A landscape with many peaks, sampled at points; each row gives a point and its height.
A climber steps from a point to the highest of its 2 nearest points, and stops where none of them is higher. Distance is the straight distance between rows; heights are no part of it.
<335> height 2.01: [26 11 11 -24 -28 25 -41 -13 13 -52 -13 27 -36 14 -30 13 33 4 30 -31 9 13]
<304> height 4.80: [-12 -5 8 -17 37 -28 23 16 15 -21 -3 11 3 -18 3 14 -15 -2 3 -2 0 -15]
<894> height 2.43: [3 9 40 -9 -1 -13 27 -7 -45 6 5 -27 -26 34 16 1 32 22 -51 58 -27 -24]
<1053> height 2.95: [-13 -25 -10 -4 15 21 30 -42 -19 32 13 -2 -3 -11 22 4 -23 9 -15 3 -30 9]
<1050> height 0.24: [-1 -3 6 9 -8 44 -44 -30 -5 -2 -3 13 -13 -2 -17 12 -2 4 6 -56 12 15]
<151> height 2.91: [26 4 5 36 -23 31 22 -24 -40 19 16 -15 1 4 -14 -8 14 0 -6 -30 -30 -1]
<105> height 2.62: [15 23 23 -26 -5 -8 6 37 51 -18 -4 25 -3 25 10 -27 28 -11 32 -2 27 5]
<362> height 2.28: [-11 -24 -5 -13 8 -53 18 38 42 -12 15 37 -9 21 17 15 -13 16 40 51 24 13]
<356> height 2.82: [41 -6 27 10 4 9 -53 -4 -31 -1 21 -5 9 9 -47 -5 -6 2 2 -3 -1 14]
<387> height 2.92: [39 32 17 -22 -3 0 0 20 37 -64 -9 15 -18 23 -12 -4 38 9 20 -14 27 -6]
<1014> height 1.61: [10 28 9 28 3 -16 -2 3 1 35 -19 -6 36 -7 1 -20 2 -9 6 -39 6 -15]
<1129> height 4.08: [-4 -20 5 3 19 -31 23 7 18 -48 20 -10 -2 -6 29 5 -14 19 -17 20 10 -7]
<361> height 1.11: [7 24 -20 -21 16 -10 -23 -15 16 17 14 17 2 2 32 -21 9 -17 18 -25 11 26]
<903> height 3.45: [-17 -32 -16 -12 -19 -15 23 9 19 -12 19 -5 -4 -13 39 -2 -30 18 1 29 3 18]
<954> height 2.94: [-35 -11 -13 -21 25 -30 17 30 31 40 -25 19 15 -34 8 -2 -30 -34 14 9 1 -4]
<29> height 6.00: [29 27 10 3 -62 -3 -16 -6 -21 9 2 -36 -10 7 35 -24 14 1 -10 1 -17 34]
<120> height 4.53: [18 -7 -3 3 -17 42 4 -9 0 -27 -14 41 -11 -8 -49 -3 23 -8 21 -38 29 -26]
<54> height 3.22: [-4 8 -14 -1 8 -50 2 13 35 -29 13 -39 5 48 42 -22 5 20 -29 74 6 13]
<531> height 2.20: [28 3 18 10 43 -27 3 15 -20 -30 3 3 14 5 -64 22 -1 10 -12 -11 -2 -27]
<828> height 3.58: [13 15 8 7 -37 -18 -23 12 -14 32 -5 18 19 -23 -1 29 -6 -17 1 -42 -34 8]
<306> height 3.55: [-25 -13 -7 5 39 5 30 -10 -3 37 -14 -1 17 -26 1 18 -42 -10 -14 -4 -24 0]
<407> height 3.56: [-25 -10 5 7 2 -43 14 12 7 -46 11 -46 -9 17 53 9 14 21 -34 45 8 1]
<905> height 4.19: [-46 4 -25 15 14 -17 -12 14 -13 40 -22 -19 11 -29 35 -22 -18 -33 0 23 -21 -4]
<354> height 3.21: [51 17 35 5 18 -13 -16 3 -29 -19 22 -31 -3 23 -32 -10 6 8 -9 5 -13 1]
<1063> height 2.81: [18 -4 4 27 2 25 16 -23 -20 21 6 -28 9 12 14 -41 7 1 -8 -14 5 13]
<1090> height 2.65: [5 -35 -10 8 -6 -31 26 14 40 -30 23 -4 -3 34 17 12 -11 30 28 53 26 18]
<787> height 3.41: [4 -23 -5 -2 42 19 34 5 44 21 6 18 26 5 -26 -14 -30 4 24 3 49 -14]
<307> height 1.78: [30 17 15 -8 25 -16 -10 21 -12 5 -23 21 15 -27 -49 33 -20 -3 -11 -27 -11 -28]
<552> height 2.85: [8 -17 -2 9 24 23 55 -4 13 -12 -9 -1 13 -29 -45 21 -32 7 -6 -19 9 -35]
<107> height 5.07: [25 17 20 -11 -44 -22 -40 18 -39 13 14 -31 -7 15 10 -1 5 7 -21 32 -34 33]
<793> height 5.54: [-10 28 15 -54 4 22 4 21 2 -5 -6 49 2 1 -25 43 15 3 5 -36 3 -1]
<65> height 1.88: [-28 -27 2 -33 12 -21 28 27 49 -33 22 59 11 16 11 39 9 14 26 23 15 11]
<712> height 2.04: [-62 -11 1 -9 11 -20 14 -8 -39 22 7 0 -26 -13 42 4 -17 2 -38 65 -35 -6]
<341> height 1.79: [-67 -6 -4 -28 -12 2 15 -12 -28 48 -8 -5 -44 14 40 -14 3 -17 -33 84 -27 -30]
<282> height 4.94: [1 18 12 -17 -5 52 1 12 19 6 -7 47 6 -2 -28 21 28 0 20 -46 27 -14]
<258> height 5.04: [0 17 -15 5 20 28 -45 -37 -22 45 -14 3 35 4 -19 36 -14 -7 -7 -53 -1 8]
<861> height 4.15: [15 -24 -14 16 -26 47 -3 -24 3 -53 -11 -4 -31 -17 -38 -16 31 7 18 -25 11 -10]
<789> height 1.38: [6 23 8 15 26 -8 26 24 4 23 -32 3 34 -17 -26 -26 -18 -16 8 -4 12 -22]
<666> height 2.17: [4 -13 14 -33 -15 -17 26 43 31 -52 13 31 -13 4 17 26 23 -1 22 5 6 -2]
<214> height 3.34: [15 27 -13 -11 2 -17 -6 -3 22 -10 9 -36 -1 26 38 -47 6 8 -18 37 -3 18]
<458> height 0.54: [-16 -21 -26 -1 -17 39 -2 -7 44 32 2 44 31 9 5 10 4 -8 32 -33 31 9]
<454> height 4.18: [-34 8 2 -7 36 -35 -1 24 -4 -4 -30 -10 13 -32 2 8 -19 -14 5 20 -22 -27]
<1111> height 1.31: [-21 30 -29 -3 5 -33 -31 -1 9 32 16 8 -1 -12 49 -21 17 -31 -11 4 -16 22]
<279> height 2.52: [41 9 13 11 47 -10 -4 0 -11 -62 18 0 1 18 -33 2 30 10 -1 -2 26 -32]
<130> height 1.53: [-2 36 -10 6 -10 -24 -43 -11 -38 40 22 1 -5 -7 45 0 1 -9 -28 0 -26 38]
<446> height 4.05: [-7 -22 2 23 8 -1 29 18 13 15 -1 -16 10 -3 4 -42 -27 -4 29 31 7 2]
<285> height 2.53: [29 9 13 12 -32 19 -69 -1 -22 11 6 7 24 18 -36 -2 16 -10 21 -31 13 14]
<610> height 0.96: [30 15 1 12 -33 28 -11 5 5 29 -27 29 28 -24 -73 35 22 -11 -8 -50 28 -32]
<642> height 1.16: [13 33 0 4 -13 7 7 21 12 44 -44 26 35 -22 -33 53 12 -21 -8 -58 18 -31]
<578> height 3.69: [20 -20 4 29 41 6 33 8 11 1 8 -6 23 14 -24 -37 -20 12 22 16 26 -17]
<975> height 3.67: [25 23 5 -10 4 0 -25 -16 -7 -22 11 -27 -12 18 7 -25 -5 22 -3 7 1 16]
<235> height 0.39: [-29 -20 -21 -10 1 46 -20 -42 23 5 7 28 -2 4 13 8 1 5 16 -39 13 14]
<566> height 4.29: [19 26 23 -27 -12 -33 -25 20 -22 -19 3 -28 -13 -9 16 10 -2 8 -16 19 -28 4]
<868> height 2.10: [-4 17 29 -15 -13 -2 -1 -32 -44 52 7 -16 -40 25 24 1 12 10 -40 51 -35 0]
<15> height 2.34: [23 -5 1 -25 -44 5 -20 5 5 -51 8 6 -39 -9 -8 21 6 15 12 -23 -2 9]
<676> height 3.32: [-45 1 -16 0 7 -15 -6 15 28 54 -49 25 38 -30 12 10 -4 -43 17 -13 10 -6]
<469> height 0.61: [-4 3 -14 29 2 37 12 -17 26 28 -30 14 44 -13 -16 0 6 -9 0 -49 42 -28]
<718> height 2.84: [-24 0 -7 -6 -43 -29 -6 34 40 9 -2 7 -7 -6 53 -29 -9 -22 29 11 5 30]
<310> height 1.80: [-17 29 -3 -18 -13 -16 -16 -30 -59 59 20 -10 -11 17 33 -7 -1 3 -51 16 -31 22]
<839> height 0.01: [3 16 6 -21 47 15 -15 -13 -2 4 4 22 8 3 -28 8 -18 2 6 -37 12 -10]
<554> height 4.54: [-12 -5 -3 16 -23 -25 7 19 2 14 -17 -24 1 -4 33 -49 -4 -11 15 41 -18 4]
<357> height 2.75: [24 -20 7 27 29 -1 8 -14 9 -74 18 -35 2 31 -19 -15 24 16 0 18 26 -10]
<383> height 3.28: [42 31 18 -12 14 -22 -12 7 22 -60 -4 -26 -1 32 -1 -22 13 18 5 6 12 2]
<746> height 2.15: [-31 -22 -43 7 7 -9 4 -7 18 47 10 12 15 -24 39 -2 -23 -27 7 3 -1 33]
<801> height 1.01: [47 -33 0 15 -12 20 -3 -16 -44 -1 21 -3 -3 -12 -75 24 -7 -4 -21 3 -31 -7]
<414> height 1.65: [-79 -34 -37 -4 -17 3 10 13 -16 39 4 -8 -27 5 28 -16 -12 -7 -8 90 -19 -18]
<548> height 1.43: [26 18 8 -28 3 1 -8 5 10 35 -36 16 14 -31 -54 68 -6 -6 -14 -48 4 -8]
<929> height 1.59: [-7 8 -9 0 -16 -4 14 -10 -15 40 16 -17 -8 6 52 -38 13 -17 -26 30 -19 28]
<339> height 5.21: [15 27 2 25 -42 -21 -18 13 -10 21 -10 -24 8 -12 38 -38 12 -27 8 -1 -8 12]
<24> height 3.04: [19 -45 -5 32 19 -15 32 0 34 -58 27 -13 5 30 -10 6 7 30 14 32 39 1]
<1095> height 3.18: [-6 -21 6 -6 53 26 28 -10 29 -20 -3 20 17 -1 -39 8 -6 21 13 -20 39 -36]
<224> height 0.70: [-31 -5 -11 -42 12 19 23 10 42 35 2 59 24 -8 3 21 3 -18 16 -20 34 19]
<1042> height 1.87: [34 27 15 29 -24 8 -10 12 4 13 -9 15 20 1 -18 -26 22 -12 26 -45 25 -13]
<939> height 2.76: [-7 4 12 -6 -27 -23 -5 11 -27 9 -7 -2 -1 -47 7 29 -31 -10 -11 -15 -40 7]
<49> height 0.89: [-6 21 -8 -20 -2 -3 7 14 16 18 -12 44 23 -9 23 -2 7 -18 18 -36 25 12]
<920> height 3.74: [-46 -1 -36 40 -3 -35 -17 20 21 47 -31 11 35 -27 31 -20 -1 -39 16 2 -4 -16]
<800> height 3.48: [5 -4 8 19 -27 3 22 -10 -42 44 5 -17 0 -15 -3 12 6 -2 -26 1 -37 -1]
<646> height 2.19: [47 21 0 16 -42 11 -40 2 0 -17 -6 -11 -9 16 -13 -20 18 -10 21 -34 9 9]
<884> height 1.77: [-14 -9 -1 -18 -6 44 -35 -10 26 -41 -4 11 -34 16 -6 -4 21 17 32 -23 17 14]
<428> height 3.42: [17 -36 -6 21 14 21 21 -9 36 -23 19 -7 10 37 -16 -29 -9 32 31 21 27 7]
<270> height 1.83: [-29 -13 -32 24 1 5 26 -27 -7 48 25 -2 13 9 50 -28 -10 -12 -7 18 -7 34]
<997> height 2.31: [15 -10 1 9 45 24 -20 -13 -16 -72 -4 10 -31 16 -56 16 22 21 12 -12 26 -19]
<667> height 1.52: [-67 -38 -53 13 -25 -13 -11 22 3 44 -2 -7 -14 -26 31 -18 -22 -34 6 67 -15 7]
<986> height 2.83: [19 -15 -3 -8 -47 0 10 7 30 -35 9 -7 -26 -8 33 -2 -20 16 14 -6 -7 8]
<20> height 2.80: [-5 -13 28 22 17 -7 51 -10 -23 -19 15 -24 -12 13 10 -2 10 12 -43 46 -22 -22]
<874> height 0.77: [20 21 -7 44 -13 27 -24 -13 6 36 -25 17 56 5 -38 27 8 -5 1 -54 28 -26]
<1122> height 4.27: [7 2 -4 12 24 23 1 -31 -21 36 -11 -7 16 -17 -23 24 -28 -1 -15 -32 -23 21]
<501> height 2.51: [-36 -15 -24 -32 27 -13 8 2 31 23 7 29 6 -15 19 14 -31 -3 10 8 -3 25]
<91> height 3.24: [-19 28 1 -30 -7 -43 -18 34 23 -9 -11 -3 -15 -28 51 -35 1 -22 15 20 -9 2]
<771> height 3.12: [5 -2 5 15 -12 -58 2 21 -7 -65 13 -51 -13 13 18 37 22 19 -46 20 11 8]
<201> height 4.59: [-58 19 -10 -14 21 -14 -29 20 -33 26 -32 -29 1 -27 0 -14 -26 -20 4 34 -32 -33]
<194> height 3.66: [-20 17 3 -34 5 -49 -13 18 -15 -2 5 -7 -19 -24 38 1 -15 -4 -5 14 -13 9]
<487> height 3.20: [8 -12 16 14 21 9 33 -15 -15 -13 21 -26 0 24 18 -34 -11 24 -8 25 -6 4]
<520> height 1.72: [19 -19 16 14 -13 18 19 -27 -47 -39 23 -21 -34 12 -22 6 18 20 -15 11 -29 -9]
<591> height 2.07: [14 -26 -4 23 13 28 -8 -31 -35 -77 12 -24 -27 18 -45 18 27 28 -10 -5 -2 -14]
<131> height 3.79: [19 -19 -3 21 -8 38 24 -1 15 -41 9 -5 -13 7 -26 -33 2 17 4 -2 12 -10]
<243> height 1.33: [19 -4 3 -7 -41 28 -34 -29 -16 -51 6 -38 -45 31 -11 0 19 24 -9 9 -27 22]
<479> height 0.12: [-6 3 6 8 29 46 -30 -19 9 4 -23 13 -3 -3 -54 1 4 1 6 -57 20 -12]
<506> height 4.62: [11 17 19 -32 -34 -6 -9 14 -2 -5 -2 38 -1 -22 -7 32 -1 -11 5 -47 2 -3]
<157> height 1.60: [-5 -16 -2 -11 -8 41 -18 -35 0 -35 11 -19 -42 14 8 2 0 24 9 -16 -5 14]
<543> height 1.35: [6 -17 -5 4 -4 26 13 -29 -40 -13 9 -3 -15 -7 -37 33 -9 13 -15 -19 -23 -13]
<448> height 2.42: [-24 -15 0 -16 12 5 24 -14 -35 3 11 -8 -18 3 40 21 -20 20 -43 28 -24 9]
<74> height 4.07: [-11 -1 16 22 11 14 43 -6 -36 38 -22 -35 8 -17 -18 -3 -11 -18 -18 10 -28 -22]

For each start below, name the point where the climber stops.
<270>: <201>
<479>: <487>
<414>: <258>

Call two points neighbours if one is among the 2 nearest of the other. Go from one point of each pair to the other, from neighbour to neighbour, staying as high as possible. Name the lowest point that can't be avoided.
<74> / <258>: <306>
<201> / <975>: <54>
<487> / <74>: <1063>
<304> / <201>: <454>
<29> / <793>: <428>
